Points on a hilly landscape, in no order, each with its height.
A ball rolls from a point to the lowest of its 2 nearest points, and stops where none of them is lower. Distance is the straight distance between rows; heights are no part of it.
k357: 98	125	95	151	95	136	120	155	113	114	157	109	162	121	128	139	153	106	104	150	121	97	143	108	103	119	153	120	171	129	115	158	102	138	117	112	142	130	142	144	149	137	150	173	140	148	135	157	87	147	169	136	119	132	123	140	120	73	116  h=241
k450: 150	136	146	125	164	110	127	154	137	126	98	121	101	141	133	133	127	147	146	130	137	99	109	120	116	146	141	103	130	138	108	142	141	153	116	155	80	119	101	108	150	156	134	113	87	150	114	137	133	84	143	122	122	146	97	122	124	106	139  h=427
k510: 112	108	142	123	129	116	155	107	163	126	132	103	127	90	97	136	134	161	136	129	134	158	155	116	147	124	186	149	161	106	96	161	129	157	128	123	143	127	133	96	148	116	133	146	138	129	151	147	101	175	116	147	129	122	89	145	132	142	140  h=597
k284: 126	137	124	143	122	152	101	103	150	125	117	129	133	138	141	124	136	158	135	122	144	113	138	123	113	136	120	92	108	147	176	110	94	129	137	176	84	133	135	168	133	106	91	136	103	117	115	132	152	121	157	121	123	138	139	110	120	103	144  h=306
k75: 109	114	137	119	154	119	95	156	134	110	124	118	129	131	113	159	139	154	160	162	139	140	97	157	99	117	138	104	148	103	125	173	148	134	85	110	112	122	141	120	163	179	136	138	144	174	130	120	95	135	137	132	116	128	88	155	150	113	112  h=392
k339: 118	128	106	128	112	147	129	150	98	115	168	111	143	113	100	122	132	132	127	117	67	90	148	114	116	129	111	137	162	137	173	150	159	107	160	120	139	169	117	159	162	155	117	126	139	128	122	108	112	160	161	153	132	177	155	122	147	137	109  h=461
k646: 123	141	124	126	115	164	119	84	136	119	122	90	119	124	131	123	105	146	138	124	151	121	142	97	137	155	130	140	116	143	150	116	114	149	142	164	127	125	149	132	117	79	90	144	133	113	139	136	156	145	124	142	123	127	120	109	111	130	161  h=261
k544: 172	156	126	111	144	113	136	164	81	114	153	137	115	131	123	126	112	79	110	149	79	126	114	109	141	115	97	141	145	133	146	149	166	85	155	95	160	103	91	117	139	161	130	111	144	115	110	102	144	113	117	129	129	177	165	150	132	161	104  h=273
k112: 96	128	110	144	102	129	89	113	145	112	131	114	150	118	124	153	164	135	118	157	153	123	143	125	108	108	148	111	156	120	138	158	88	125	117	127	127	127	160	159	133	114	132	172	143	145	141	144	115	139	174	119	113	113	109	142	117	71	122  h=201
k176: 147	165	153	135	110	118	129	107	152	145	146	173	149	146	160	113	129	80	106	116	153	186	115	134	139	121	133	112	99	131	152	86	84	95	127	116	152	134	101	140	98	105	114	122	139	111	122	139	142	121	114	124	145	103	166	140	97	111	93  h=275
k391: 181	160	161	108	166	93	132	112	135	125	113	141	92	151	152	139	94	113	134	137	153	171	89	126	150	140	141	106	101	119	110	134	142	131	128	126	123	88	103	104	115	145	121	101	105	123	116	120	174	100	89	132	138	140	106	148	117	146	104  h=534
k712: 123	116	117	146	124	110	125	112	83	175	118	132	141	122	134	126	138	114	86	122	91	68	177	127	161	107	115	140	125	120	53	130	141	140	142	113	136	115	188	156	101	113	193	131	121	114	122	114	120	116	102	86	119	130	114	116	151	160	148  h=215
k275: 173	129	128	114	168	102	146	165	117	152	146	161	130	133	114	128	130	103	106	148	78	138	118	142	155	101	113	126	134	119	124	149	165	96	145	97	133	87	98	115	143	170	141	101	144	109	112	114	116	122	109	118	121	168	159	150	152	178	104  h=245
k694: 103	96	79	136	87	166	141	140	104	136	122	127	148	130	144	100	118	110	106	131	151	118	131	119	94	136	110	161	97	149	113	87	101	124	114	148	138	107	175	128	103	85	143	166	147	104	148	167	121	148	127	132	124	84	151	99	133	125	152  h=202
k647: 133	102	118	116	156	156	111	169	122	143	130	131	133	159	124	137	116	138	146	117	99	95	114	158	106	125	102	116	110	134	136	132	153	137	119	137	77	123	133	145	153	161	121	114	127	136	104	116	119	120	142	127	102	143	146	119	144	140	138  h=422
k211: 163	154	137	130	141	82	131	111	145	150	151	187	137	118	128	120	153	87	78	138	101	172	147	114	154	91	124	117	142	120	140	135	120	75	155	90	167	124	90	131	125	139	137	114	139	88	123	121	126	122	115	107	144	161	169	159	125	146	71  h=180
k99: 111	103	112	124	108	119	123	116	103	124	128	150	133	108	127	127	145	116	102	147	112	130	157	106	131	98	106	166	152	117	111	129	144	84	147	101	157	122	166	150	109	116	154	144	155	107	144	110	131	145	120	100	131	138	126	137	145	155	121  h=480
k43: 91	88	119	121	111	149	113	118	174	119	94	140	141	107	108	131	161	188	159	122	155	151	121	175	109	118	126	121	125	129	173	122	104	131	115	152	100	160	140	134	136	122	102	134	132	143	131	123	114	139	158	116	134	98	134	117	150	115	130  h=372
k287: 107	127	114	127	99	163	140	114	120	130	127	87	144	122	129	112	103	115	129	112	153	120	137	112	132	154	138	171	113	147	109	102	109	156	125	146	148	126	155	115	108	79	128	147	144	122	151	150	123	152	117	141	126	93	129	108	106	132	157  h=232
k199: 133	134	151	105	130	147	130	95	141	93	119	108	93	127	133	136	94	145	156	122	142	167	103	118	145	153	106	146	131	119	162	107	149	127	132	128	160	137	118	99	103	107	79	113	140	131	138	100	176	131	86	149	146	130	103	130	116	155	132  h=513
k521: 133	128	140	116	125	148	143	118	158	97	118	134	95	138	146	136	94	130	150	132	177	181	76	132	119	152	116	134	117	125	163	79	126	140	108	130	147	116	108	91	104	117	84	122	132	129	126	136	163	128	100	140	138	99	125	126	122	141	132  h=526
k960: 104	138	145	133	96	108	119	83	121	129	141	137	141	95	117	127	143	117	101	116	105	119	185	116	156	107	121	168	163	113	127	125	128	93	170	105	177	167	159	160	103	107	149	132	147	107	154	91	138	141	123	111	137	150	111	136	123	143	109  h=498
k910: 146	136	108	117	120	94	156	151	121	98	126	180	102	124	151	113	148	87	95	167	145	178	101	91	112	111	113	143	139	130	152	116	122	69	126	112	159	111	81	102	128	148	121	136	118	105	123	161	131	116	146	122	143	130	179	145	131	121	104  h=258
k720: 112	103	129	117	113	142	135	149	125	136	128	142	150	142	145	113	116	102	138	134	141	156	108	158	122	119	116	161	106	130	109	98	124	117	103	100	149	112	147	115	105	112	145	126	168	144	140	127	118	148	98	121	127	80	132	125	127	140	128  h=344
k819: 109	109	128	123	142	160	119	140	149	120	87	97	110	125	118	138	116	168	164	129	177	110	97	133	102	158	131	133	116	137	127	120	127	179	104	162	94	118	137	100	131	123	114	133	120	149	137	138	120	115	127	114	119	99	96	109	122	117	157  h=367
k66: 102	144	118	149	95	111	121	133	125	114	143	122	152	111	122	115	168	135	125	125	114	105	148	122	123	128	147	122	160	145	166	138	106	116	147	126	136	184	109	158	148	140	134	131	108	156	132	131	106	140	184	138	140	148	133	125	118	79	103  h=440
k498: 112	109	95	133	109	142	131	134	138	128	98	154	141	127	138	103	148	144	126	120	153	108	136	138	96	129	109	127	102	159	156	87	86	113	131	172	92	141	141	158	121	115	121	131	105	109	120	150	125	116	162	108	133	111	162	98	133	101	141  h=329
k885: 151	128	128	124	153	142	124	151	115	147	71	129	105	157	150	121	103	129	132	101	156	78	104	124	114	146	119	137	73	160	98	102	131	161	131	178	77	114	131	115	103	124	138	111	79	126	117	130	170	66	117	103	118	110	119	98	114	130	159  h=161
k248: 153	139	117	124	137	136	137	159	95	115	88	144	91	165	160	123	97	115	125	107	138	91	84	114	103	139	87	137	85	164	136	92	144	121	136	172	108	127	102	118	105	138	127	104	67	127	103	121	189	59	125	123	138	133	144	100	123	131	143  h=189
k31: 138	140	152	143	158	127	111	164	135	104	121	102	99	146	126	150	123	165	163	121	117	84	82	132	107	154	114	86	131	133	152	142	155	154	111	143	98	155	79	114	161	174	119	106	77	178	110	114	141	82	145	138	136	158	101	118	132	97	132  h=443
k868: 96	95	125	110	122	118	144	135	134	114	104	110	125	102	110	123	145	160	144	136	134	133	134	121	133	124	141	169	153	120	111	143	140	130	128	124	139	143	142	108	136	128	141	137	134	150	150	131	106	155	134	126	132	121	96	129	136	139	143  h=609
k17: 101	115	105	142	102	171	123	152	139	110	170	105	159	121	119	148	131	115	130	144	123	122	122	135	95	127	167	104	163	119	127	169	102	152	105	108	128	126	123	126	177	144	112	178	148	150	140	160	84	157	154	165	116	131	135	150	125	91	121  h=272
k431: 122	92	98	112	140	153	135	194	95	118	129	144	131	149	121	120	120	120	145	140	100	113	104	148	95	116	93	143	127	134	144	123	158	109	115	113	116	108	123	121	147	167	135	119	149	139	113	122	108	135	131	121	115	133	159	123	156	150	133  h=434
k180: 101	120	101	128	83	140	145	142	87	118	92	131	122	127	157	101	125	105	114	142	175	127	106	128	94	145	98	175	98	142	126	75	109	109	112	150	153	122	165	120	77	102	143	143	133	121	150	156	136	114	130	125	134	63	139	101	124	111	147  h=174
k896: 135	135	123	130	120	159	161	143	145	130	136	133	129	147	138	107	101	111	135	93	131	123	119	111	111	152	129	136	95	158	144	82	114	145	126	169	110	130	86	112	145	117	96	119	95	114	108	160	127	133	132	153	126	140	169	108	111	133	147  h=188
k837: 99	115	111	123	108	143	118	157	107	86	121	123	115	136	142	140	122	128	150	156	148	130	87	142	89	137	92	143	144	122	157	106	137	114	106	110	147	131	146	121	110	142	124	135	154	162	128	119	136	126	143	125	125	97	116	126	133	100	130  h=330
k85: 108	125	134	135	124	110	98	103	105	157	110	111	146	115	120	132	151	146	118	128	117	78	170	142	156	115	119	139	132	119	96	141	124	127	150	120	129	139	198	172	108	115	171	128	137	134	140	92	130	119	136	87	110	121	94	114	138	128	144  h=253
k799: 137	168	153	151	122	71	141	91	120	151	154	105	129	119	117	121	133	99	111	117	130	119	184	106	160	122	179	122	156	108	59	150	113	173	117	98	175	118	137	121	119	108	181	131	120	122	132	137	112	130	102	131	130	103	93	148	103	111	130  h=336
k73: 143	109	130	124	157	113	148	145	125	173	141	152	141	122	103	136	142	127	104	122	63	117	145	158	164	102	119	126	142	111	108	136	166	107	154	115	116	125	126	136	136	159	138	105	132	111	114	111	104	129	129	118	115	165	141	121	159	176	120  h=214
k555: 95	91	122	131	96	154	119	112	178	141	131	143	167	97	101	118	156	170	144	95	117	148	155	174	129	110	147	128	128	132	168	119	101	125	133	140	106	179	134	145	145	116	106	138	141	131	133	122	106	168	156	133	135	119	155	115	143	129	118  h=396
k950: 136	110	129	126	166	77	141	138	137	151	131	158	133	115	102	155	159	144	106	164	91	145	141	139	148	85	140	104	164	83	93	174	160	101	122	98	130	94	135	127	152	175	163	126	139	117	123	125	91	141	125	107	124	159	106	154	165	151	106  h=432
k14: 158	162	164	129	132	108	116	90	161	150	146	180	144	135	143	114	143	105	108	115	121	184	142	136	155	110	130	101	121	122	160	109	106	82	149	113	142	139	100	147	110	121	110	104	137	102	121	112	151	125	109	120	148	146	148	149	107	129	80  h=233
k204: 122	133	106	127	109	118	137	151	125	80	140	149	116	120	135	127	145	110	119	161	124	159	116	107	105	116	115	135	165	127	172	129	122	81	131	111	154	132	100	122	140	150	112	140	138	131	124	144	122	139	162	133	137	143	156	144	125	101	104  h=279
k808: 134	121	152	125	178	126	99	143	150	113	114	102	97	132	109	167	113	181	173	139	151	129	77	160	101	145	135	83	129	108	133	157	160	165	86	135	87	125	118	106	160	174	114	123	115	164	127	120	120	113	127	137	122	133	75	144	146	121	122  h=370
k390: 157	141	147	123	177	140	99	139	140	114	142	107	98	152	128	162	92	143	156	145	125	124	97	136	107	141	133	77	124	117	139	162	154	157	102	137	86	102	111	127	169	168	94	132	120	140	105	124	146	120	127	148	110	158	106	142	140	125	122  h=350
k758: 124	146	145	136	120	113	111	127	119	131	148	124	152	126	124	123	144	129	138	117	104	113	133	143	141	128	124	123	141	137	153	131	133	110	144	113	131	174	117	157	133	143	136	103	128	160	123	100	122	125	152	130	133	141	126	124	121	105	110  h=462
k840: 98	122	95	134	84	126	112	129	126	92	140	140	137	113	128	136	156	119	109	154	131	140	144	117	100	103	125	140	165	125	164	131	101	81	135	116	150	141	147	154	120	124	123	161	150	127	138	139	126	149	175	125	130	124	139	138	121	84	108  h=244
k346: 152	155	145	140	128	119	160	104	103	166	139	108	123	126	113	104	121	124	108	70	60	89	187	122	182	143	148	126	131	131	112	121	146	154	170	153	128	163	113	129	134	118	123	103	79	101	110	117	132	121	129	151	132	170	134	106	119	163	155  h=71
k207: 92	122	149	131	128	110	104	150	132	125	92	104	141	119	118	133	158	164	163	129	160	105	111	157	119	141	133	138	134	132	119	139	119	148	110	128	115	158	138	126	119	143	159	112	118	188	146	118	103	109	146	102	133	89	85	119	117	84	131  h=387
k906: 147	112	120	127	150	140	147	142	106	153	162	110	138	141	126	129	102	106	112	131	87	99	146	105	139	121	138	126	136	123	74	153	154	157	123	104	139	95	147	120	151	133	153	141	149	118	115	135	109	149	94	141	112	145	119	141	142	157	145  h=218
k430: 168	101	116	110	155	121	150	100	140	153	121	158	112	131	147	129	121	115	94	141	142	165	138	98	156	116	134	125	103	116	83	137	135	130	138	122	115	83	138	119	113	100	133	143	128	74	138	143	150	129	83	128	129	132	137	136	144	184	130  h=207
k797: 142	132	153	97	138	143	126	117	119	101	146	102	105	128	125	145	91	125	153	128	105	147	115	121	147	144	108	148	146	110	140	141	173	113	140	103	154	138	128	107	129	139	99	115	161	138	133	87	160	142	91	156	132	155	99	140	129	158	121  h=500
k626: 145	141	130	135	132	127	162	122	152	126	141	136	117	127	133	102	129	129	116	111	109	137	147	86	133	137	151	117	131	150	143	117	119	134	143	162	115	131	69	110	171	121	99	132	80	104	110	166	122	141	146	152	135	174	159	125	118	137	137  h=156
k993: 119	122	118	137	121	178	113	152	131	100	150	105	125	148	128	137	109	145	159	117	114	98	109	131	87	154	106	102	128	137	186	125	137	151	116	151	99	152	103	139	171	153	74	132	108	145	112	130	131	135	153	162	117	156	152	117	136	109	133  h=315
k55: 128	136	141	111	115	126	132	106	101	119	141	111	125	113	122	128	120	119	128	113	90	119	149	112	157	133	116	160	151	122	127	133	162	101	165	113	160	161	136	137	122	125	125	113	144	125	138	85	145	134	120	141	136	163	111	129	124	155	122  h=485
k870: 144	105	119	143	153	113	139	119	125	188	144	153	149	133	122	139	137	120	88	119	76	101	163	142	162	100	125	108	125	109	71	134	146	138	139	111	115	105	157	148	121	129	163	126	134	96	108	128	109	130	102	105	113	142	135	124	159	172	130  h=179
k931: 141	129	132	106	131	129	147	136	103	134	102	139	113	144	160	112	99	89	125	121	159	147	94	120	135	136	114	162	85	143	101	93	137	127	120	129	137	115	123	106	97	115	135	113	116	125	129	125	152	99	95	129	132	99	137	121	116	155	136  h=96
k514: 110	89	99	120	130	162	120	151	148	119	93	140	128	137	132	124	134	156	147	130	160	118	107	146	85	131	108	121	114	140	148	103	116	141	108	157	83	124	140	133	138	129	108	136	122	129	118	142	120	119	152	114	117	108	141	108	145	116	142  h=348
k321: 105	148	143	145	109	151	96	112	162	111	130	84	125	121	121	159	125	151	151	146	181	142	101	143	109	154	159	114	136	122	150	141	102	174	101	139	127	114	128	117	127	120	99	147	143	162	146	145	121	140	137	139	116	91	88	138	104	81	135  h=393
k617: 114	115	108	156	125	84	161	104	147	151	141	158	131	95	115	128	154	120	72	122	95	121	181	100	151	88	148	128	167	118	86	142	117	130	141	104	160	135	121	117	133	116	171	151	120	101	117	162	80	147	113	109	142	140	141	145	150	151	118  h=446
k983: 96	128	125	141	91	176	96	115	151	105	142	90	145	118	119	144	127	150	156	124	150	130	117	147	106	147	138	119	138	127	176	134	109	152	116	134	127	156	144	139	136	115	86	151	148	161	139	127	125	158	151	157	119	108	122	123	123	95	129  h=369
k546: 163	136	138	118	142	144	129	122	131	149	154	150	139	149	137	117	105	102	119	106	95	145	133	137	148	125	107	124	109	138	143	110	141	109	148	120	121	131	111	138	122	126	108	103	141	103	112	110	151	129	107	138	123	156	159	128	126	161	115  h=651
k404: 128	130	127	116	109	121	144	153	94	131	136	171	138	141	154	101	124	66	114	138	137	162	102	146	125	117	100	165	111	132	124	90	133	83	116	89	171	122	120	118	95	128	148	115	153	129	131	121	127	120	105	120	138	93	164	136	123	140	107  h=319
k586: 168	136	120	125	135	130	138	96	114	156	136	149	123	145	161	115	106	77	85	120	152	145	136	88	156	130	129	127	81	139	91	118	117	133	138	132	126	100	132	135	99	85	134	139	115	80	130	139	163	105	90	133	128	120	157	128	114	160	131  h=234
k464: 153	155	126	146	131	108	150	97	118	139	143	122	113	117	129	107	134	121	90	109	90	100	186	75	158	127	150	109	150	142	119	134	124	139	159	149	129	141	110	137	150	114	128	133	83	91	105	147	130	125	143	140	134	181	142	126	123	138	144  h=116
k435: 165	152	115	136	128	107	132	134	141	127	158	184	137	134	144	120	145	76	87	151	123	171	122	105	125	101	120	108	130	129	160	124	103	77	134	100	153	110	85	129	128	135	122	133	142	94	117	150	130	125	136	121	140	140	194	148	117	115	87  h=225
k745: 154	156	161	147	140	114	129	106	168	149	163	117	136	120	108	134	115	140	152	113	144	157	131	151	131	147	194	84	117	117	108	145	113	167	112	132	103	111	96	117	159	131	115	111	127	133	128	145	112	153	112	154	130	124	107	150	117	109	118  h=565
k490: 129	142	155	135	143	105	112	133	121	108	114	100	96	130	120	148	156	183	156	119	93	93	106	130	134	138	106	89	137	117	159	161	161	113	148	141	103	181	101	134	139	153	126	97	81	168	120	90	149	88	160	131	152	167	95	112	140	110	140  h=463
k857: 111	130	132	120	109	136	144	130	123	116	89	121	112	128	151	119	116	107	128	141	195	156	92	118	122	143	123	174	101	133	111	91	112	138	105	141	157	107	136	93	83	99	135	136	130	130	157	156	135	116	108	120	132	63	119	119	106	129	151  h=139
k826: 142	132	126	118	131	135	124	104	105	123	149	100	120	126	139	140	102	103	112	148	117	123	146	80	145	127	129	142	144	119	93	153	149	134	135	105	156	100	165	130	125	106	131	151	160	110	134	116	153	143	101	141	115	145	102	143	122	143	136  h=248
k447: 135	156	156	133	132	75	148	123	115	153	132	128	136	113	115	114	153	124	122	109	93	117	152	138	174	122	148	132	150	125	110	136	143	123	151	114	147	166	101	127	137	149	159	90	106	146	122	111	103	113	141	129	139	148	116	128	123	132	119  h=484
k70: 87	104	101	138	93	146	122	142	143	117	133	130	165	105	107	113	166	161	138	108	114	112	142	150	105	123	140	120	145	144	173	138	104	128	133	145	104	187	118	155	161	145	111	142	112	147	132	134	95	152	185	141	138	140	159	113	143	100	110  h=419
k89: 116	153	169	148	141	115	87	120	147	124	111	86	121	120	109	151	138	174	170	134	176	122	106	156	119	159	159	101	127	121	134	149	123	178	100	137	111	138	129	121	125	141	127	108	119	181	143	118	123	112	132	121	124	90	69	129	108	81	128  h=414
k872: 153	141	154	114	157	119	117	79	161	132	94	130	97	125	131	140	122	168	138	136	153	160	128	131	159	133	138	107	109	118	138	133	127	134	144	155	102	107	134	130	106	107	102	114	118	108	135	115	169	117	108	120	130	132	94	126	125	154	138  h=211
k193: 134	152	131	135	102	108	137	121	108	158	148	170	150	135	157	96	129	54	80	112	143	161	128	128	141	105	116	149	99	141	117	88	99	88	124	102	178	141	114	139	92	104	148	128	139	103	136	133	123	113	116	118	146	95	183	138	108	128	95  h=291
k580: 111	112	104	154	109	87	137	91	126	131	146	162	127	98	129	136	154	104	64	145	120	130	180	79	138	83	125	148	157	113	93	144	115	103	142	97	177	122	147	135	109	99	170	171	136	94	138	147	116	142	106	101	138	134	135	155	139	140	116  h=464
k967: 123	118	155	136	135	122	124	94	180	156	140	117	149	96	84	144	134	174	150	113	139	167	148	170	145	123	185	112	132	103	111	155	122	155	119	130	112	129	136	122	144	123	122	124	150	133	149	131	103	174	117	145	128	112	99	145	138	137	118  h=583
k534: 103	111	93	123	103	141	128	170	99	61	135	152	107	127	126	137	137	123	140	170	125	153	104	138	71	119	92	142	171	110	182	122	144	77	114	96	157	122	132	123	119	155	110	143	171	141	120	126	132	137	158	126	131	119	153	139	151	104	112  h=305
k155: 139	118	131	111	176	108	117	166	128	120	136	142	126	133	108	156	137	144	138	166	106	143	107	148	120	99	127	100	150	101	123	181	161	109	103	105	111	96	123	124	169	193	138	124	148	142	116	118	100	134	134	125	117	156	116	157	161	140	108  h=412
k254: 180	166	174	125	163	94	132	95	151	146	150	126	111	136	118	136	95	134	152	121	133	172	116	147	151	147	171	83	113	102	105	147	137	145	127	125	119	95	107	106	137	148	115	91	127	121	126	125	148	144	94	153	138	142	92	159	122	136	102  h=549
k186: 113	102	132	116	139	119	135	131	145	138	77	136	128	117	122	118	157	179	150	108	134	115	123	160	137	132	106	133	106	136	134	108	120	120	143	160	86	161	131	135	121	132	134	99	100	136	126	115	121	106	146	100	140	116	124	97	138	133	151  h=512
k103: 163	169	161	114	153	69	155	111	118	126	112	132	96	127	139	115	130	112	120	128	129	159	125	105	164	131	156	124	135	124	95	141	142	120	136	124	146	117	84	95	135	144	135	101	88	125	119	128	141	97	118	134	142	152	111	147	111	137	121  h=519
k499: 131	115	134	127	147	147	110	122	145	155	135	107	144	132	113	137	123	152	145	115	121	113	137	145	128	135	146	109	118	125	114	143	133	162	120	138	84	127	142	139	155	128	120	128	131	133	120	125	112	142	134	138	104	128	114	123	138	131	141  h=405
k238: 103	128	134	136	115	167	92	120	129	104	129	72	119	132	119	149	112	168	170	118	141	101	96	139	109	162	105	119	127	130	178	123	138	161	116	134	129	167	143	132	124	123	95	127	130	168	132	99	147	131	138	142	126	112	103	110	126	105	139  h=345
k934: 125	133	109	132	126	165	108	121	118	119	109	87	112	144	137	128	104	146	141	118	139	75	129	103	105	160	112	122	105	155	146	118	120	156	136	179	93	125	153	143	128	106	102	140	104	123	123	134	160	116	148	131	112	135	120	98	117	107	162  h=283
k373: 100	95	113	161	117	108	141	105	168	171	139	146	170	110	109	137	154	144	96	112	128	126	173	143	136	97	163	118	135	116	64	140	87	153	107	110	144	112	146	129	123	83	188	163	143	129	135	163	82	154	100	105	137	89	120	138	133	130	124  h=400
k60: 113	92	112	113	140	106	127	146	115	141	90	148	130	115	117	129	171	165	129	128	106	105	134	151	131	108	98	135	132	127	125	128	142	88	151	137	96	148	144	151	130	153	150	112	114	127	123	108	109	110	166	89	131	139	130	107	158	139	138  h=497
k235: 153	119	124	106	152	125	136	97	162	136	92	146	97	130	147	134	124	141	125	154	191	174	113	109	137	128	140	123	96	126	117	131	116	139	125	147	103	76	137	115	104	96	115	143	125	95	143	150	158	125	97	117	127	105	116	130	127	155	137  h=173
k702: 93	97	92	125	106	151	140	186	115	94	102	118	126	127	135	121	145	128	133	150	151	97	104	107	74	144	126	143	152	138	119	127	121	134	102	148	114	119	137	106	141	148	136	161	121	148	140	167	89	123	163	128	124	128	116	118	134	89	140  h=398
k174: 163	137	101	130	140	170	126	182	106	108	174	145	129	173	148	140	91	73	119	151	109	123	99	118	100	129	97	110	104	130	153	128	125	125	108	104	120	68	117	126	135	152	109	142	165	108	107	146	144	130	122	144	103	138	192	134	127	122	125  h=312
k978: 136	173	161	120	125	74	144	108	97	126	121	135	111	117	135	104	142	99	111	112	107	146	137	109	170	121	128	150	138	130	123	123	143	90	160	116	178	162	83	121	119	131	139	97	99	132	131	96	130	93	129	129	153	158	129	142	105	138	109  h=503
k792: 153	130	129	116	147	142	126	124	118	152	75	130	103	148	161	124	101	114	128	130	184	120	99	119	135	141	128	144	69	147	96	109	126	157	124	156	98	91	147	117	85	100	139	124	108	113	133	133	173	86	91	107	119	86	118	107	113	152	151  h=133
k218: 109	105	142	129	134	154	124	142	158	127	119	98	136	115	104	137	128	174	172	113	149	127	112	155	111	155	159	121	128	129	127	142	135	178	104	147	88	146	114	106	163	143	107	128	120	158	137	136	98	143	132	145	120	115	109	124	135	125	143  h=386
k560: 122	145	147	142	123	113	97	80	144	155	137	120	154	115	119	132	143	139	120	123	132	116	175	138	160	111	146	122	135	121	114	141	103	134	139	116	134	135	170	167	111	97	150	132	146	127	140	109	133	138	130	110	117	117	106	130	119	113	127  h=290
k935: 78	114	126	125	103	116	105	151	106	97	101	104	121	124	123	135	150	153	161	144	149	105	96	153	100	135	90	155	142	123	152	121	132	114	121	112	149	165	154	138	103	138	152	119	138	184	146	97	124	115	152	107	139	89	90	120	127	87	126  h=357
k183: 114	115	123	113	136	109	122	123	113	102	99	116	99	110	114	142	157	175	141	135	104	109	132	115	132	123	101	126	151	121	147	153	154	93	160	142	109	164	137	148	136	144	130	122	109	135	131	97	140	112	169	117	137	163	104	113	150	131	143  h=481
k954: 89	79	84	133	97	169	131	186	106	111	132	134	155	140	130	124	135	116	128	153	121	125	114	136	76	118	124	136	140	126	120	126	122	120	94	114	138	100	151	118	147	138	148	166	162	145	137	157	89	159	140	128	119	112	144	128	145	110	135  h=383
k403: 135	160	139	136	122	121	149	90	92	159	125	104	132	123	126	97	105	102	103	73	106	101	183	114	180	140	147	147	113	143	82	105	127	157	151	143	148	153	132	132	107	90	144	110	94	99	125	117	130	113	109	136	135	133	141	109	109	159	152  h=114
k859: 102	98	101	131	103	173	120	181	104	117	148	159	160	155	134	125	118	101	142	150	119	146	106	174	88	114	104	133	121	115	142	105	126	103	93	88	148	102	155	129	119	134	138	139	192	146	128	130	115	157	120	120	114	90	163	128	147	121	122  h=366
k957: 100	105	95	127	114	195	121	175	116	98	157	105	149	142	120	137	111	123	152	134	112	99	109	139	80	139	124	120	143	128	155	148	132	153	105	128	110	136	129	130	176	157	93	162	143	145	127	144	94	154	152	164	107	140	151	129	145	114	132  h=296
k742: 143	157	142	122	110	131	130	88	104	141	140	142	129	133	155	103	106	64	89	106	146	160	142	103	156	126	117	150	96	136	114	94	115	108	140	120	171	136	129	137	88	82	121	129	133	89	145	117	157	115	97	137	143	118	158	134	104	151	115  h=260
k784: 117	142	145	162	121	68	135	82	157	171	144	148	155	106	113	134	154	126	95	111	118	124	194	145	165	94	163	121	151	101	70	143	100	145	124	94	164	134	144	140	107	103	192	131	130	119	132	133	98	139	103	102	135	101	111	148	125	123	109  h=371
k800: 163	147	108	117	141	152	129	193	66	109	169	124	122	161	131	131	85	70	126	146	80	99	102	123	119	127	87	145	120	142	150	141	164	108	129	95	145	85	112	118	137	164	126	120	165	120	105	110	147	126	110	136	112	158	177	141	129	150	124  h=294
k285: 132	144	139	132	119	124	103	81	164	130	127	145	137	121	135	130	144	137	121	134	151	157	153	125	145	115	135	114	123	126	156	123	90	108	141	135	128	129	144	159	108	93	110	139	143	111	137	123	152	138	129	117	129	123	123	135	113	115	121  h=327
k323: 130	108	102	112	123	145	133	145	103	112	140	139	125	124	115	119	125	131	132	126	87	119	137	125	112	119	88	144	144	135	164	122	157	85	152	125	123	140	127	149	134	147	114	118	144	109	117	109	131	137	147	130	131	160	159	116	150	151	124  h=447
k471: 110	112	133	114	122	125	138	121	144	115	82	148	118	120	135	112	139	158	154	119	158	148	102	157	125	125	97	149	112	137	156	85	117	112	127	139	127	158	127	126	96	117	122	101	121	138	130	115	140	110	124	109	151	90	128	111	129	128	135  h=528
k798: 136	155	151	132	132	94	142	109	125	134	135	91	121	124	123	127	119	108	129	139	162	146	141	105	142	139	178	139	135	111	57	154	119	169	109	112	164	90	137	95	117	104	160	136	135	131	150	146	119	136	96	135	123	93	79	152	96	111	138  h=308
k649: 169	130	123	122	141	161	109	112	145	151	147	150	138	166	154	133	100	107	124	125	138	140	121	132	127	127	111	99	83	135	141	110	118	132	132	131	94	96	142	161	107	102	103	127	146	95	111	123	170	126	105	129	110	123	156	121	121	140	123  h=659
k260: 174	150	130	124	172	138	105	159	127	119	161	136	118	177	146	156	88	100	135	152	120	126	93	135	113	128	116	82	109	127	139	151	138	139	106	111	96	73	114	134	145	168	113	127	143	126	97	125	153	114	116	134	105	151	147	145	125	120	111  h=331
k185: 133	135	155	122	130	129	143	110	141	144	125	127	139	127	127	110	117	136	144	92	116	145	133	145	158	141	135	141	107	140	129	98	129	133	141	142	121	155	109	123	120	115	118	96	117	128	128	113	130	131	112	137	138	128	132	114	114	152	138  h=641
k989: 141	141	103	123	115	152	161	165	100	106	127	137	102	160	149	110	85	101	129	107	123	102	93	107	84	155	88	146	94	161	161	74	140	118	126	171	130	128	93	109	127	138	100	112	84	116	104	147	163	98	130	153	130	142	176	99	124	130	140  h=212
k650: 127	145	140	124	132	134	118	116	122	118	141	75	119	134	134	149	101	114	141	156	149	129	118	105	129	148	150	136	136	118	100	155	134	157	111	115	149	98	155	112	126	116	127	148	161	147	142	128	136	148	109	145	109	112	77	145	105	108	138  h=278
k213: 131	115	116	156	140	94	160	111	174	176	150	158	158	112	110	122	154	131	98	103	118	135	166	141	145	107	175	102	139	125	76	132	96	155	119	116	126	122	99	113	148	114	166	134	119	112	116	169	69	145	112	121	140	117	144	144	134	131	115  h=424
k884: 127	124	115	130	137	121	129	160	116	124	110	120	128	132	134	117	146	129	129	134	137	79	131	103	108	137	134	121	141	149	111	137	126	142	123	154	95	128	122	128	152	144	143	133	98	140	120	152	107	104	166	118	121	147	120	120	128	93	140  h=413
k574: 110	130	147	121	131	119	128	100	126	123	99	91	118	101	107	125	141	172	149	121	132	114	153	122	162	142	140	146	137	121	120	148	133	142	151	143	127	155	151	127	121	111	132	119	118	136	149	107	133	129	133	123	129	128	90	112	122	135	160  h=620
k657: 122	145	172	131	130	129	138	87	141	127	101	94	121	106	106	116	128	178	157	93	123	138	149	131	178	163	153	137	115	123	139	123	129	152	155	170	126	159	118	109	112	96	108	96	100	126	149	106	147	130	108	134	147	124	113	100	104	156	167  h=630

Call two points neighbours if one is among the 2 nearest of the other. Go from one point of each pair to the other, from neighbour to neighbour, staying as low as possible. Name the highest point that can't be avoided.
k235, k870 => k285
k235, k211 => k193
k112, k55 => k960
k346, k931 => k989
k211, k112 => k204

For each start below, name the point where the ball stops.
k868 => k931
k213 => k870
k75 => k870
